Points on a hilly landscape, in no order, each with its height.
A ball rolls from a point to the lowest of its 2 nearest points, and stops where none of them is lower. Distance is the straight distance between rows; heights are no part of it.
z_216 h=31.0: [122 104 134 114 121 141 151 105 119 115 109 120 119 146 131 133 148 101
 156 107 129 118 127 145 144 125 134 136 125  65 109 112 114 147 140  90
 141 129]
z_472 h=56.7: [145 140 159  88  66 163  55 132 128 129 129 102 159 159 133 132 116  90
 114 173 115 161 155 129 146 125 145  98 162 107  91 113 162  66  58  86
 164 117]
z_613 h=18.0: [175 143  98  94 154 174 125 143 180 102 114 120 189 140 104 163 130 134
  68 213 163 173 162 123 125 155 155 122  98 160 107 161 192  77 124 133
 145  88]
z_280 h=32.1: [ 98 106 193 101 153 116  91  79 161 132 169 120 130 182  79 156 116 113
 111 100 142 113 160 125 151 173  96 151 123  78 146  80 162 127 111 127
 144 132]
z_894 h=52.9: [133 156 130 126  36 151  88 163 131 159 141 119 155 112 151 114 116 137
 148 130 114 115  99 164 118  63 144 113 189 184 143 168 128 105  90 134
  79 125]
z_892 h=23.8: [146 137 125 109 177 160 114 126 175 135 135 117 181 154 104 155 111 132
  61 191 166 182 164 106 127 167 143 133  71 130 120 154 194  80 116 149
 167  89]
z_863 h=50.4: [154 152  61  64 110 189 150 136 119 129  74 104 142 137 158 103 149 135
 191  84 132  90 122 149 137 111 153  72 187  87 136 112  83 128 152  57
  98  91]
z_242 h=46.4: [186  91  87 114 122 168 133 172 144 123 103  89 135 144 123 167 219 105
 136 190 178 159 121  99 157 196 182 115 151 104  97 132  95 134 131  65
 144 109]
z_766 h=53.1: [111 134 169 136  67 111 106 138 104 141 156 123 129 114 136 131 118  89
 128 126 115 117 113 166 142 101 137 154 159 106 110 125 123 120 122 115
 133 149]
z_269 h=23.7: [180 131  83 102 131 163 131 153 171 100 117 124 176 134 124 154 165 136
  93 206 169 155 134 128 141 157 154 120 120 178 125 159 177  86 112 127
 135  99]
z_890 h=66.5: [ 93 149 145 113 209 131 161  82 127 118 150 141 101 174 112 120 152 152
 127  79 133 119 145 118 143 124  69 146  96  73 166  86 155 158 133 149
 136 113]
z_486 h=58.3: [155 125 110 180  93  90 122 186 116 129 137 134 127  67 142 128 113 129
  81 159 152 153 109 144  92 138 145 142 145 237 125 199 148  99 143 167
  95 143]
z_266 h=60.3: [128 106 193 124  68 103  56 140 113 107 127 129 149 130 128 141  87  78
  98 132  96 157 179 137 125 127 121 133 168 122  83 121 127  79 110  95
 156 159]
z_314 h=36.3: [ 75 131 170 159 168  75 130  95 154 159 144 167 127 110 109 124  49 134
  91  81 106 148 144 142  96 131  95 174  98 160 187 111 142 133 139 187
 144 151]
z_129 h=55.4: [109 192  91 101 150 128 162  88 103 126  80 151 114 114 176  73 137 201
 182  65 106 108 111 149 110  73 114 125 144 119 159 119 101 171 126 133
 101 125]
z_315 h=19.8: [ 94  91 182 117 118 110 105  95  98  90 115 126  91 136 120 159 145 115
 156  52 112 101 110 145 114 175 141 183 118  70  90 107  89 185 155 124
 156 163]
z_185 h=35.0: [121 109 122 110  91 167 139 124  94 123  91 105 124 129 145 125 148 104
 168  94 123 102 119 159 139 132 176 125 150  59 111 100  92 145 161  61
 139 121]
z_282 h=55.9: [126 107 152  85 141 129  89  87 137  86 103 147 135 154 104 132  87  99
 131 121  86 162 194 116 127 136 103 100 146 117 102  87 128  85  93  97
 165 134]
z_451 h=38.9: [155 120  61 115 177 130 160 115 125  90  71 158 125  97 120 105 111 125
 154 158 102 144 149  98 113 132 112  78 100 167 110 146 123 106 140 127
 141 122]
z_656 h=54.3: [127 186  78  89 153 157 183 108 114 121  78 130 119 148 164  83 153 179
 183  70 124 108 117 148 120  98 110 111 141  88 149 104 108 170 147 104
 104  98]
z_982 h=44.0: [184  90  33 132 147 175 188 164 137 125 112 104 114 143 113 134 237 144
 154 118 169 134 133  87 115 159 163  90 141 142 149 131  64 152 157  91
 116 122]
z_142 h=49.2: [158 134 106 109  62 160  97 150 137 137 125 119 154 130 148 122 138 131
 154 165 132 126 111 144 135  96 138 103 173 170 130 162 138 101  80 122
  99 117]
z_921 h=33.7: [146 172  69  96 142 136 126 120 141 120  72 160 120  81 149 103  98 157
 183 106  73 115 127 140 121  51 119  86 154 203 146 162 113 123 102 138
  73 142]
z_945 h=58.1: [153 115 126 193  77  83 127 183 111 142 152 137 127  78 143 124 135 113
 117 150 143 132 101 146 127 123 141 149 158 197 116 186 121 118 139 141
  93 144]
z_980 h=32.9: [ 88 152 134 163 167 107 140 104 145 169 124 159 130 103 105 100  45 149
  95 106  97 169 144 133  83 110 104 140  84 183 189 134 154 127 131 188
 129 138]
z_638 h=22.9: [148 115  60 154 131 119 174 142 133 124 110 166 123  96 130 114 152 148
 163 137 131 116 108 140 112 103 125 109 136 209 160 165 101 146 130 147
  92 133]
z_2 h=27.7: [102  97 185 117 168 118 126  97 143 106 161 116 117 166  97 150 135 114
 112 107 142 131 152 109 152 154  97 159 103  80 128  96 152 132 125 130
 145 126]
z_549 h=59.2: [103 155 152  85  74 173  85 100  97 133 125 101 132 165 126 140 128 107
 155 119 145 100 118 174 144  86 157 122 165  57 133  86 120 116 117  78
 144 126]
z_717 h=47.9: [127  91 123 153 155 105 148 126 116  85  97 167 130  84 113 107  92 119
 111 142  98 164 165  99 106 138 117 120  80 168  93 161 120 124 155 147
 149 123]
z_325 h=48.8: [125 139 102 199 132  80 178 143 114 149 157 179 114  58 146 120 148 157
 136 104 130  98  74 142 122 107 120 166 108 189 164 168 111 180 173 186
  97 138]
z_226 h=49.7: [139 111 118 125 140 112 110 144 125 102 101 148 155  93 124 126  94 120
  91 174 110 180 163 109 104 143 141 118 100 162  78 163 142  93 135 133
 163 112]
z_611 h=53.0: [161 159 144 129  97 151  87 150 160 179 155  89 162 150 139 140 118 137
  89 170 145 147 121 134 122 124 144 116 121 154 142 150 178  69  67 161
 117 108]
z_599 h=41.1: [162 133  40 123 196 137 186 122 133  98  69 154 115 114 126 100 145 152
 165 143 118 136 137 112 119 123  98  77 114 172 130 146 128 125 136 133
 114 115]
z_552 h=36.5: [141 128  84  96 196 143 141 102 126  81  76 153 136 125 110 107  86 121
 144 138  83 167 168  90 120 122 100  79 106 139  92 136 136  94 123 115
 159 116]
z_729 h=51.3: [130 100 162 114 122 104  81 146 114  86  98 142 153  97 118 128  63 109
  75 150  89 175 191 114 105 139 142 127 126 155  55 147 122  83 129 129
 170 130]
z_52 h=33.1: [128 143 113 107 189 153 119  97 145 109 102 146 144 143 113 109  91 144
 116 139  96 176 174 108 118 118 103  90 109 140 127 120 170  87  98 129
 161 101]
z_448 h=37.9: [ 83 110 177 142 174  80 112 112 172 163 161 123 132 157  91 138  43 126
  68 121 146 147 158 108 100 169 107 150  81 145 161 101 152 119 117 181
 145 133]
z_11 h=68.6: [129 138  97 120 202 160 197 109 122 117 114 115 106 183 127 104 182 135
 152 113 148 128 136 107 139 124  72 122  92  69 137  96 145 166 150 110
 130  82]
z_53 h=72.5: [152 138  86  90 100 145 136 128 124 124  83 124 131 128 147 110 122 111
 189 127  92 124 131 146 136  88 144  84 166 121 105 125 114 117 104  84
 115 133]
z_25 h=21.1: [ 88 179 159 118 147 146 119  91 143 190 181 107 131 166 113 119 126 167
 109 108 146  84 127 132 135 112 115 138 115  80 196  88 168 133 107 151
 106 122]
z_73 h=41.2: [169  95  71 153 150 149 181 144 139 137 133 116 112 134 113 145 217 127
 147 147 193 130 106  94 132 161 145 111 121 144 138 138  91 166 145 111
 121 115]
z_719 h=61.3: [102 123 206 103  58 125  41 114 122 137 149 126 152 157 113 153 102  70
 117 119 110 134 160 156 131 127 127 138 181  99 110  96 137  91  99  96
 147 156]
z_301 h=26.9: [ 79 136 158 170 128  85 158 133 108 139 189 137  87  91 162 136 138 149
 121  96 128  81  56 124 124 128 132 189 106 106 134 119 114 180 170 153
 123 157]
z_274 h=47.8: [142 152 115 103 181 178 127 100 139 131 131 109 137 196 117 112 156 136
 124 145 142 145 164 104 149 126  81  91 110  92 136 104 181  99  90 126
 145  81]
z_471 h=31.1: [ 98  81 224 153 149  79 133 142 136  94 187 110  92 127 113 180 131 117
  82 123 124 106 105  99 147 179 118 169 110  82  88  96 118 171 169 150
 117 155]
z_338 h=27.8: [141 120  63 145  93 127 161 163 129 149 126 147 134 108 140 120 165 152
 171 128 147 105  96 149 118 105 139 126 161 186 162 166  75 159 132 129
  81 126]
z_916 h=39.3: [ 81 125 177 143 142  82  96  83 131 141 149 171 126 111 124 130  74 134
 105  62  96 133 141 148 104 143  94 182 131 141 164 105 131 133 144 172
 148 157]
z_46 h=27.4: [113 195 141 107 162 171 132 103 146 178 170  93 131 192 113 104 155 160
 114 124 159  99 139 122 149 100  98 103 116  82 181  99 174 125  89 142
 100  92]
z_752 h=30.7: [127 148 120 158  62 122 122 180 137 181 182 107 144 109 144 130 126 147
 110 137 162  94  81 150 111  90 130 138 150 194 164 189 142 119 107 172
  71 129]
z_33 h=37.0: [165 107  97 156  50 117 110 190 105 138 129 123 131 104 137 131 165  98
 144 163 149 122  94 142 135 138 174 132 190 173 101 179  72 128 130  94
  98 144]
z_707 h=46.6: [122 133 143 209 126  66 161 152 122 159 170 148 113  63 145 122 101 132
 101 103 127 121  87 137 119 108 122 164 108 182 149 170 137 144 173 197
 106 155]
z_417 h=40.5: [122 143 137 124 108 150 127 117 123 158 163 104 137 139 132 119 142 133
 136 138 148 108 110 138 150  91 130 123 136 109 145 123 146 131 113 126
 116 112]
z_933 h=50.2: [125 113 173 130  51 125  86 159  98 130 135  97 124 122 133 137 131  66
 121 152 130 125 114 155 158 117 157 137 166  88  83 130 111 115 119  86
 137 138]
z_738 h=45.0: [169 116  56 123 181 148 166 138 144  80  85 153 141 119 111 141 173 139
 115 196 161 164 146 101 125 177 140 111 104 178 113 150 139 114 137 117
 151 103]
z_431 h=47.3: [144  99 143 123  71 142  95 160 106 131 121  88 128 134 140 140 156  66
 133 180 153 136 120 128 169 149 156 118 155  88  75 133 117 119 108  78
 146 114]
z_24 h=80.9: [155  89  69 152 160 105 138 166 110  73  58 167 124  68 120 113 117  99
 121 174  99 149 161  87  94 183 162 119  94 180  76 180  84 151 172 119
 150 145]
z_846 h=44.1: [166  96  98 125  88 156 125 160 126 143 113  90 133 136 134 146 191  97
 149 174 174 140 107 119 157 169 176 106 160 108  90 133  92 133 122  70
 134 110]
z_787 h=49.8: [119 135 152 153 123 111 119 115 133 149 143 147 135 111 126 112  93 128
 112 121  96 149 140 145 120  97 112 139 125 145 152 128 149 108 116 153
 140 137]
z_585 h=47.2: [105 124 177 149 103 103 103 122 141 155 176 120 127 125 121 138 100 109
 101 118 116 130 133 139 137 116 119 156 130 116 144 119 147 111 122 139
 141 152]
z_955 h=28.7: [131 121 152 121 171 126 106 136 171 148 155  95 157 165 117 164 105 133
  48 174 167 171 153  80 132 181 137 129  67 104 123 128 184  89  99 154
 162 103]
z_112 h=32.7: [150 117  81 165  55 119 137 188 108 141 138 137 123 108 135 129 166 123
 157 142 146 110  85 146 117 114 162 137 186 189 136 179  55 144 142 119
  84 142]
z_407 h=20.0: [115  83 210 139 139  87  93 147 153 125 180  86 125 152 108 172  95 116
  58 150 147 145 152  82 143 185 121 146 103  98 102 104 149 113 128 145
 150 135]
z_626 h=73.8: [179 123  77  73  89 153 108 153 134 118  70 112 140 130 154 125 129  93
 179 157 103 134 139 135 143 123 155  71 174 127  75 135 113  88  85  71
 135 134]
z_753 h=36.6: [ 74 122 195  90 117 139  66  98 145 149 180 108 124 185  83 165 116 117
 113 113 150  89 131 132 146 160 120 151 140  53 139  85 159 114 119 109
 138 144]
z_345 h=24.6: [104 189 147 156 129 113 121 102 149 191 148 149 129 107 150 101  93 184
 112  81 104 128 119 163 111  65 117 148 126 163 208 123 146 138 106 187
 102 140]
z_699 h=81.4: [150  67 132 182 156 103 138 170  99  78  77 158 120  82 136 124 101  86
 109 160 104 153 163  86 107 180 146 137 101 158  71 176  78 172 172 129
 144 140]
z_228 h=27.0: [109 113 199 155 115 103  92 173 158 168 193  73 129 164 126 168 108 130
  51 172 160 133 115  88 138 169 141 139 101  89 115 110 175  88 109 157
 133 146]
z_239 h=16.7: [118  88 203 110 139 100 107  92 119  76 127 128 108 158  91 172 143  97
 140  74 113 117 140 137 143 182 125 179 113  72  93  88 109 167 148 118
 151 155]
z_150 h=55.6: [131 130 156 167  63  98 117 175  99 149 168 109 128  99 145 132 130  98
 125 146 140 107  91 154 150 113 146 153 161 144 107 158 110 126 137 121
 106 143]
z_493 h=32.8: [134 180 115 116 173 165 163 109 145 155 153 112 130 166 119  97 165 173
 136 120 166 110 127 119 142  92  81 104 108 117 174 124 162 152 110 156
  90  80]
z_387 h=24.7: [108 132 149 108 147 140 127  81 122 116 125 155 126 153 120 120 114 124
 146 100  96 141 158 137 141 106 103 135 134  95 145  89 138 126 114 121
 143 138]
z_238 h=43.9: [ 80 125 196 153 107  99  95 140 150 165 202 102 115 145 112 155 107 126
  83 120 135  99 105 120 135 138 124 166 129  81 131  94 153 122 140 146
 121 168]
z_116 h=63.7: [ 82 166 149 102 122 151 118  96  98 139 160  93 107 146 129 143 139 151
 142 108 160  80  88 149 145 111 139 149 120  59 166  88 135 153 135 108
 136 118]
z_453 h=28.1: [138 140  63 128 124 134 157 143 141 123  96 179 122  82 145 108 130 167
 162 127 102 111 106 146  99  73 116 100 150 218 164 177 112 130 116 159
  66 134]
z_198 h=54.6: [131  96 150  91 136 102  99  97 126  67  82 165 131 132 101 125  71  92
 136 112  64 154 197 122 120 126 119 112 131 128  83 104  95 106 125 104
 164 155]
z_8 h=52.6: [143 183  63  64 141 168 156 125 130 125  66 125 120 136 165  91 136 162
 203  75 113 108 130 147 124  82 128  86 170 103 141 114 102 147 132  89
  84 104]
z_915 h=15.6: [ 69 180 167 126 117 126 117 113 139 196 194  96 123 151 127 131 116 186
 100 109 141  68  99 142 133 101 134 156 117  90 188  92 156 135 126 152
 104 138]
z_947 h=29.5: [115 140 137 109 176 152 118  87 148 125 122 150 134 156 116 104  95 131
 123 115 101 153 184 118 126 113  88 108 132 123 153  90 166  98  96 127
 143 112]
z_734 h=32.0: [118 117 166 155 116 114 120 163 155 167 197  75 132 134 130 149 137 130
  80 167 169 114  95  98 155 146 133 131 106 106 120 121 174 116 117 152
 123 130]
z_500 h=82.0: [147  77 148 186 144  99 155 152 113  89 114 148 109  94 146 134 134  77
 114 144 117 138 139 104 125 163 134 142 103 137  90 153  87 180 166 128
 134 141]
z_404 h=46.2: [174 102  44 101 115 188 160 149 133 133 101  91 134 149 120 127 214 130
 170 126 174 123 126 110 133 155 163  80 169 109 133 129  73 127 161  62
 113  96]
z_762 h=26.2: [102  82 236 136 132  86  93 143 141 108 190  87 106 146  97 180 117 110
  76 132 134 122 130  94 148 188 120 160 123  80  91  90 133 142 153 132
 122 151]
z_117 h=74.7: [178 122  74  77 122 138 102 139 132  89  63 130 145 112 142 139 106 103
 154 174  92 154 155 122 139 133 147  81 146 143  63 152 120  78  96  83
 164 134]
z_441 h=39.1: [126 132 111 121  73 152 138 135 105 149 120 111 132 125 147 125 142 121
 170 116 148  94  82 162 147 108 168 133 157 100 128 121  81 152 148  87
 123 110]
z_587 h=34.9: [141 101 116 137 147 138 174 120 118 128 126 119 119 138 135 127 168 111
 154 138 154 125 117 121 156 134 125 121 114  91 116 121 124 157 130 105
 133 109]
z_15 h=54.0: [104 197 113 112 113 134 142  92 111 136 111 151 121  99 174  77 126 211
 168  72 114 105 100 159 118  57 121 138 143 145 182 133 106 174 116 150
  88 129]
z_405 h=57.7: [119 104 163  74 110 137  95  85 122  91  98 139 134 178 111 148 117  91
 156 100  95 140 176 137 134 134 114 128 151  75  95  83 114 116 107  77
 154 152]
z_914 h=35.4: [ 97  96 197 178 165  75 162 139 126  86 183 147  82  99 141 161 137 117
  92 103 117  97  82  99 133 172 122 174  94  98  94 119  94 201 181 164
 117 162]
z_686 h=19.7: [106 176 151 163 124 104 129 129 151 210 178 119 133 119 140 119  96 175
 100 104 125 110  98 160 113  82 125 151 111 155 195 135 153 140 116 198
  93 145]
z_692 h=78.8: [173 103  96 164  99 103 123 170 114 102  94 154 131  84 144 123 134 102
 134 175 115 143 128 129 125 147 146 113 145 180  84 169 104 118 135 109
 128 145]
z_694 h=77.9: [165 103  99 178  92 104 141 171 111 118  90 154 119  88 158 110 127  85
 161 128  93 123 122 142 129 135 157 129 153 143  92 156  76 147 156  99
 118 169]
z_790 h=48.7: [183 104  84 120 164 158 154 158 149 108 109 109 137 145 125 167 220 111
 123 196 193 161 126  89 159 196 157 120 122 120 100 132 128 137 129  92
 147 102]
z_946 h=59.1: [112 123 163  88  77 136  76 102 116 109 108 129 139 153 123 140 113  76
 149 119  89 137 155 152 140 104 136 118 162  80 104  91 121 101 102  78
 153 159]
z_644 h=70.6: [150 139  79  84 149 174 176 116 122 123  82 104 124 170 137  99 164 127
 179 115 130 125 140 137 138 119 107  84 146  77 112  94 129 127 135  79
 116  84]
z_440 h=36.9: [149 157 104 127 181 161 163 122 147 155 155 108 134 160 116 122 174 171
 113 144 182 122 122 100 134 122  81  98  91 141 171 142 187 125 109 175
 111  86]
z_782 h=14.5: [ 86 112 158 123 131 107 122  77  84 106 122 144  91 126 138 142 144 138
 168  51 106 100 110 148 105 146 118 184 117  86 129 104  92 172 141 130
 159 161]
z_342 h=38.3: [146 107  95 154 180 135 196 128 133 143 138 122 109 128 128 135 194 123
 149 142 182 112 108  99 147 150 113 114 101 119 132 130 124 178 144 120
 119 105]
z_888 h=50.3: [128 130 134  85 173 173 128  91 130 108 112 118 122 208 106 115 147 111
 146 117 124 144 175 120 142 126  87 101 132  63 124  76 160 118  98  94
 152  97]
z_862 h=45.1: [157 163  79 102 202 176 153 111 140 114 100 131 132 170 120 100 153 158
 134 153 137 155 150  93 132 124  68  80 107 142 128 122 180 104 107 135
 132  76]
z_473 h=80.5: [170 106  58 156 141 103 135 179 119  79  76 163 119  70 116 133 156 115
  89 193 124 154 144  97  92 182 170 132 116 205  96 173  93 139 167 120
 136 149]
z_696 h=58.4: [147 107 159 103  89 131  73 135 121 112 117 119 160 141 136 135 109  89
 110 173 108 170 165 122 139 129 135 110 152 115  82 124 144  69  88  96
 169 129]
z_153 h=46.3: [110 100 140 130 159  94 141 106 118  80  97 182 134  96  95 100  60 120
 116 103  69 161 178 105 100 133 114 133  85 161 101 131 101 128 160 151
 152 140]
z_621 h=56.3: [146 138  85 165  95  93 124 158 122 129 109 149 137  63 126 110  83 143
  94 152 118 160 112 148  69 118 138 122 131 247 121 198 145  86 137 170
  95 135]
z_532 h=29.1: [102 180 142 159 168 120 135  96 158 186 121 156 131 113 129  97  64 171
 108  96  98 153 144 145  99  80 105 131 108 181 203 121 163 125 103 189
 106 128]
z_322 h=40.4: [143 126 106 151 183 136 172 120 140 137 148 124 128 123 119 127 159 146
 112 153 170 142 117  98 137 135 102 113  82 149 150 146 183 129 131 166
 131  96]
z_422 h=19.1: [ 81 128 153  99 132 127 112  68  99 115 118 154 108 141 131 134 132 139
 160  64 100 115 134 156 114 131 110 161 139  83 141  93 113 151 122 124
 155 149]
z_665 h=42.2: [108 102 191 135 142  70 101  77 119  94 122 185 129 117 101 135  76 119
 119  64  91 133 160 139 114 172  99 189 122 146 131 102 112 143 161 158
 154 159]
z_940 h=56.0: [124 173 165 148  48 128  80 151 128 184 158 112 144 117 154 115  90 127
 124 114 102 128 118 173 117  71 147 134 172 168 151 146 146  98  93 147
  97 141]
z_319 h=77.1: [144  99 109 173 116  96 145 155 110  88  81 173 120  81 159 105  92  88
 145 118  70 129 139 139 118 134 144 133 134 139  89 161  77 151 165 121
 133 176]
z_615 h=67.6: [113 126 122 134 224 131 199  93 122 114 146 137  95 160 118 124 167 140
 134  92 147 122 125  95 149 126  73 142  77  78 150 103 153 171 160 143
 127  99]
z_804 h=62.4: [ 75 147 146  85 116 158 106  90  84 120 127 102  98 155 129 150 144 147
 162  76 151  85  97 160 125 126 143 149 131  40 154  83 114 147 142  88
 158 116]
z_711 h=56.2: [133 161 163 150  69 130  81 154 138 188 170  88 147 138 143 129  95 117
  97 142 121 133 115 152 120 103 143 131 140 147 143 144 164  83  78 154
 110 137]
z_477 h=22.2: [121  82 193 101 167 116 130  90 135  81 138 105 106 177  85 168 151  97
 136  91 132 128 154 113 154 181 112 151  97  63 104  81 119 155 135 109
 152 134]
z_788 h=20.2: [ 59 175 167 142 111 119 111 116 117 174 206 103 106 122 137 131 119 199
 110 107 152  57  57 133 134 113 136 163 112  92 177  93 146 149 150 146
 119 149]
z_838 h=52.3: [129 151 118 144 132 120 133 110 137 136 107 166 132  81 128  97  77 153
 133 115  73 149 137 142 106  75 113 113 128 189 150 136 146 108 123 159
 115 135]
z_194 h=71.5: [155 119  82  95 147 153 160 119 125 121  74 130 127 143 147 105 142 113
 186 115 106 127 141 133 138 110 129  82 151 103 108 116 115 121 129  89
 124 122]
z_975 h=49.1: [153 156 133 103 120 185  99 125 152 162 146  91 160 171 133 121 146 140
 122 164 146 133 144 123 144 121 129  95 131 122 142 128 184  84  60 141
 129  98]
z_66 h=41.6: [ 89 122 175 190 162  60 135 145 152 171 173 124 117 137 110 142  47 136
  61 126 145 152 116  98  99 144 120 157  68 143 155 129 155 121 138 196
 131 148]
z_522 h=54.5: [132 146  94 158 118  99 139 136 127 124 100 170 134  57 120  97  65 147
 124 133  78 151 125 137  81  92 116 108 120 236 138 175 140 100 148 170
 100 136]
z_94 h=61.1: [ 84 130 166  79 100 160  89  92  94 111 113 103 114 167 113 164 137 112
 159  86 139  99 116 168 133 131 155 141 144  37 121  84 109 133 137  73
 159 130]
z_482 h=65.2: [ 81 146 146 110 167 134 151  86 108 131 162 118 105 149 124 130 153 150
 138  92 138 100 112 131 140 114 107 151 108  66 160  97 144 162 135 129
 135 126]
z_660 h=40.7: [ 53 139 202 121  96 122  65 118 149 179 197 107 120 169  98 167 102 142
  94 112 142  73  95 138 128 151 134 168 141  64 142  79 153 125 141 129
 123 160]
z_65 h=42.8: [119 158 116 112  91 151 139 117 105 146 129 127 140 123 150 116 131 142
 169 120 132 100  97 169 145  74 142 131 155 125 147 131 103 156 119 115
 104 120]
z_633 h=79.7: [180 104  52 187 106  98 142 181 120  94  90 167 112  77 125 122 147 117
 124 166 120 135 118 116 100 151 160 120 141 222 118 182  81 125 144 134
 107 159]
z_306 h=25.1: [113 159 137 152  92 114 133 156 146 194 190 109 134 112 144 127 121 171
 117 118 149  83  77 151 129  85 123 148 125 151 174 156 147 142 127 183
  80 130]
z_612 h=46.9: [184 104  77 126 191 153 169 151 151  81  90 138 134 128 114 166 200 115
 107 199 178 170 149  82 135 200 158 121 102 135 103 137 122 136 146 101
 160 102]
z_617 h=69.7: [152 153  75  94 167 179 186 121 129 131  98 100 124 186 130 104 189 146
 169 126 160 126 130 124 137 118  85  89 130  88 134 104 141 156 135 103
 107  65]
z_926 h=52.2: [ 98 176 113 139  78 116 139 118  89 153 141 137 128  80 182  96 129 196
 161  87 129  85  64 167 120  73 139 159 148 158 177 152  91 180 131 153
  98 130]
z_469 h=43.1: [160 117  78 139 174 140 167 129 141 108 114 140 137 115 117 136 169 143
 117 177 166 150 128 100 130 160 113 115  97 168 130 156 156 122 127 150
 139  98]
z_293 h=36.4: [126 136 146 136 125 132 127 134 146 172 184  91 136 142 126 127 139 144
 107 146 153 113 112 117 145 117 119 118 106 115 156 128 175 120 106 159
 125 116]
z_816 h=50.5: [111 157 111 163 105  96 162 139 107 158 165 157 126  79 166 118 143 173
 150  98 134  86  62 157 123  85 124 162 127 174 171 165  99 177 155 166
  89 136]
z_619 h=54.4: [129 145 158  99  42 168  63 131 117 141 134  92 150 155 132 126 127  85
 134 161 129 129 127 150 154 102 160  98 175 101 103 107 144  85  71  89
 139 122]
z_811 h=33.9: [102 113 170 137 175 112 113 115 165 161 172 110 135 172 104 144  83 130
  67 134 154 144 159  93 131 165 110 134  76 106 156 106 170  99 100 167
 151 116]
z_658 h=23.4: [ 77 132 142 160 157  84 162  96  98 124 163 154  82  91 161 124 143 163
 138  77 112  95  84 127 120 121 109 187  90 114 158 116 111 189 157 167
 138 149]
z_911 h=76.3: [145 114  96 133 133 100 126 139 111  76  72 172 123  72 135  99  68  87
 146 130  54 138 162 116 112 121 135 103 118 163  87 171  91 117 148 122
 146 164]
z_673 h=57.1: [128 138 137  87  48 179  90 130 102 136 111  88 146 151 135 134 123  87
 164 137 138 110 115 171 157  86 169  96 175  83 106  97 110 105 108  68
 128 115]
z_332 h=75.6: [163  94  85 114 126 115 115 143 123  77  58 148 132  91 147 125  86  79
 140 153  77 147 171 113 124 141 143  92 124 132  61 156  92 106 125 101
 162 142]
z_195 h=48.3: [164 119  45  89  96 193 151 148 122 132  87  97 142 139 134 112 172 133
 190 105 148  95 128 128 136 134 173  71 186 100 139 129  67 125 163  51
  99  94]
z_557 h=45.8: [162 145 112 100 105 172 107 131 136 141 123 108 157 151 141 111 145 133
 147 162 134 135 133 130 143  96 130  87 148 150 129 143 163  94  71 128
 116 104]
z_132 h=19.9: [ 93 107 153 157 152  92 152  89  97 102 137 167  91  96 150 122 135 135
 138  60  96 115 108 134 109 131 118 189  99 110 132 118  97 175 163 162
 151 157]
z_523 h=40.8: [182  94  87 145  70 137 117 191 122 133 104 106 129 120 131 140 187 100
 147 170 157 141 117 123 137 161 181 122 178 148  94 157  70 133 128  83
 121 138]
z_775 h=44.4: [ 96 123 165 195 151  69 155 146 146 153 180 137 109  90 130 137  91 135
  80 111 126 133 100 110 110 124 105 165  81 146 152 138 149 139 172 196
 120 152]
z_45 h=24.0: [ 51 144 176 151 121  93 121 117  99 143 198 117  86 109 140 143 130 187
 119  95 142  65  46 127 119 129 132 181 118  88 144  94 130 170 167 145
 127 160]
z_806 h=44.5: [113  88 181 143 150  84 134  97 120  76 118 173 125 110  99 116  74 111
 106  92  90 147 171 124 112 151 113 160  95 148 108 118  96 141 168 159
 155 145]
z_148 h=28.9: [183 118  75 104 101 159 119 178 162 101 121 122 163 140 124 159 188 127
 105 209 173 150 123 135 143 159 166 127 160 171 117 161 139  99  98 106
 131 106]
z_72 h=52.8: [130  82 186 112 121  83  79 120 111  75 101 154 146 115  97 122  66  91
  94 119  88 165 205 118 111 148 128 138 130 152  72 115  97 102 140 124
 167 143]
z_86 h=43.0: [158 150  50 111 201 157 185 123 140 111  77 140 122 149 120 102 167 159
 154 142 144 143 135 109 125 121  74  81 111 157 137 130 153 126 129 140
 114  90]

For each start below, name the point where the ball stops.
z_117 -> z_619
z_612 -> z_915
z_15 -> z_613
z_486 -> z_239
z_719 -> z_686
z_699 -> z_619
z_766 -> z_638
z_656 -> z_216
z_790 -> z_638

Call two points neighbours if one is among the 2 nearest of the other. Go from one point of each pair to the other, from neighbour to neighbour, staying as low as possible. Name the highest point that can't be avoided.
z_216 / z_239 -> z_65
z_782 / z_915 -> z_301
z_619 / z_686 -> z_719
z_407 / z_782 -> z_914
z_782 / z_239 -> z_315
z_216 / z_638 -> z_790
z_557 / z_686 -> z_894
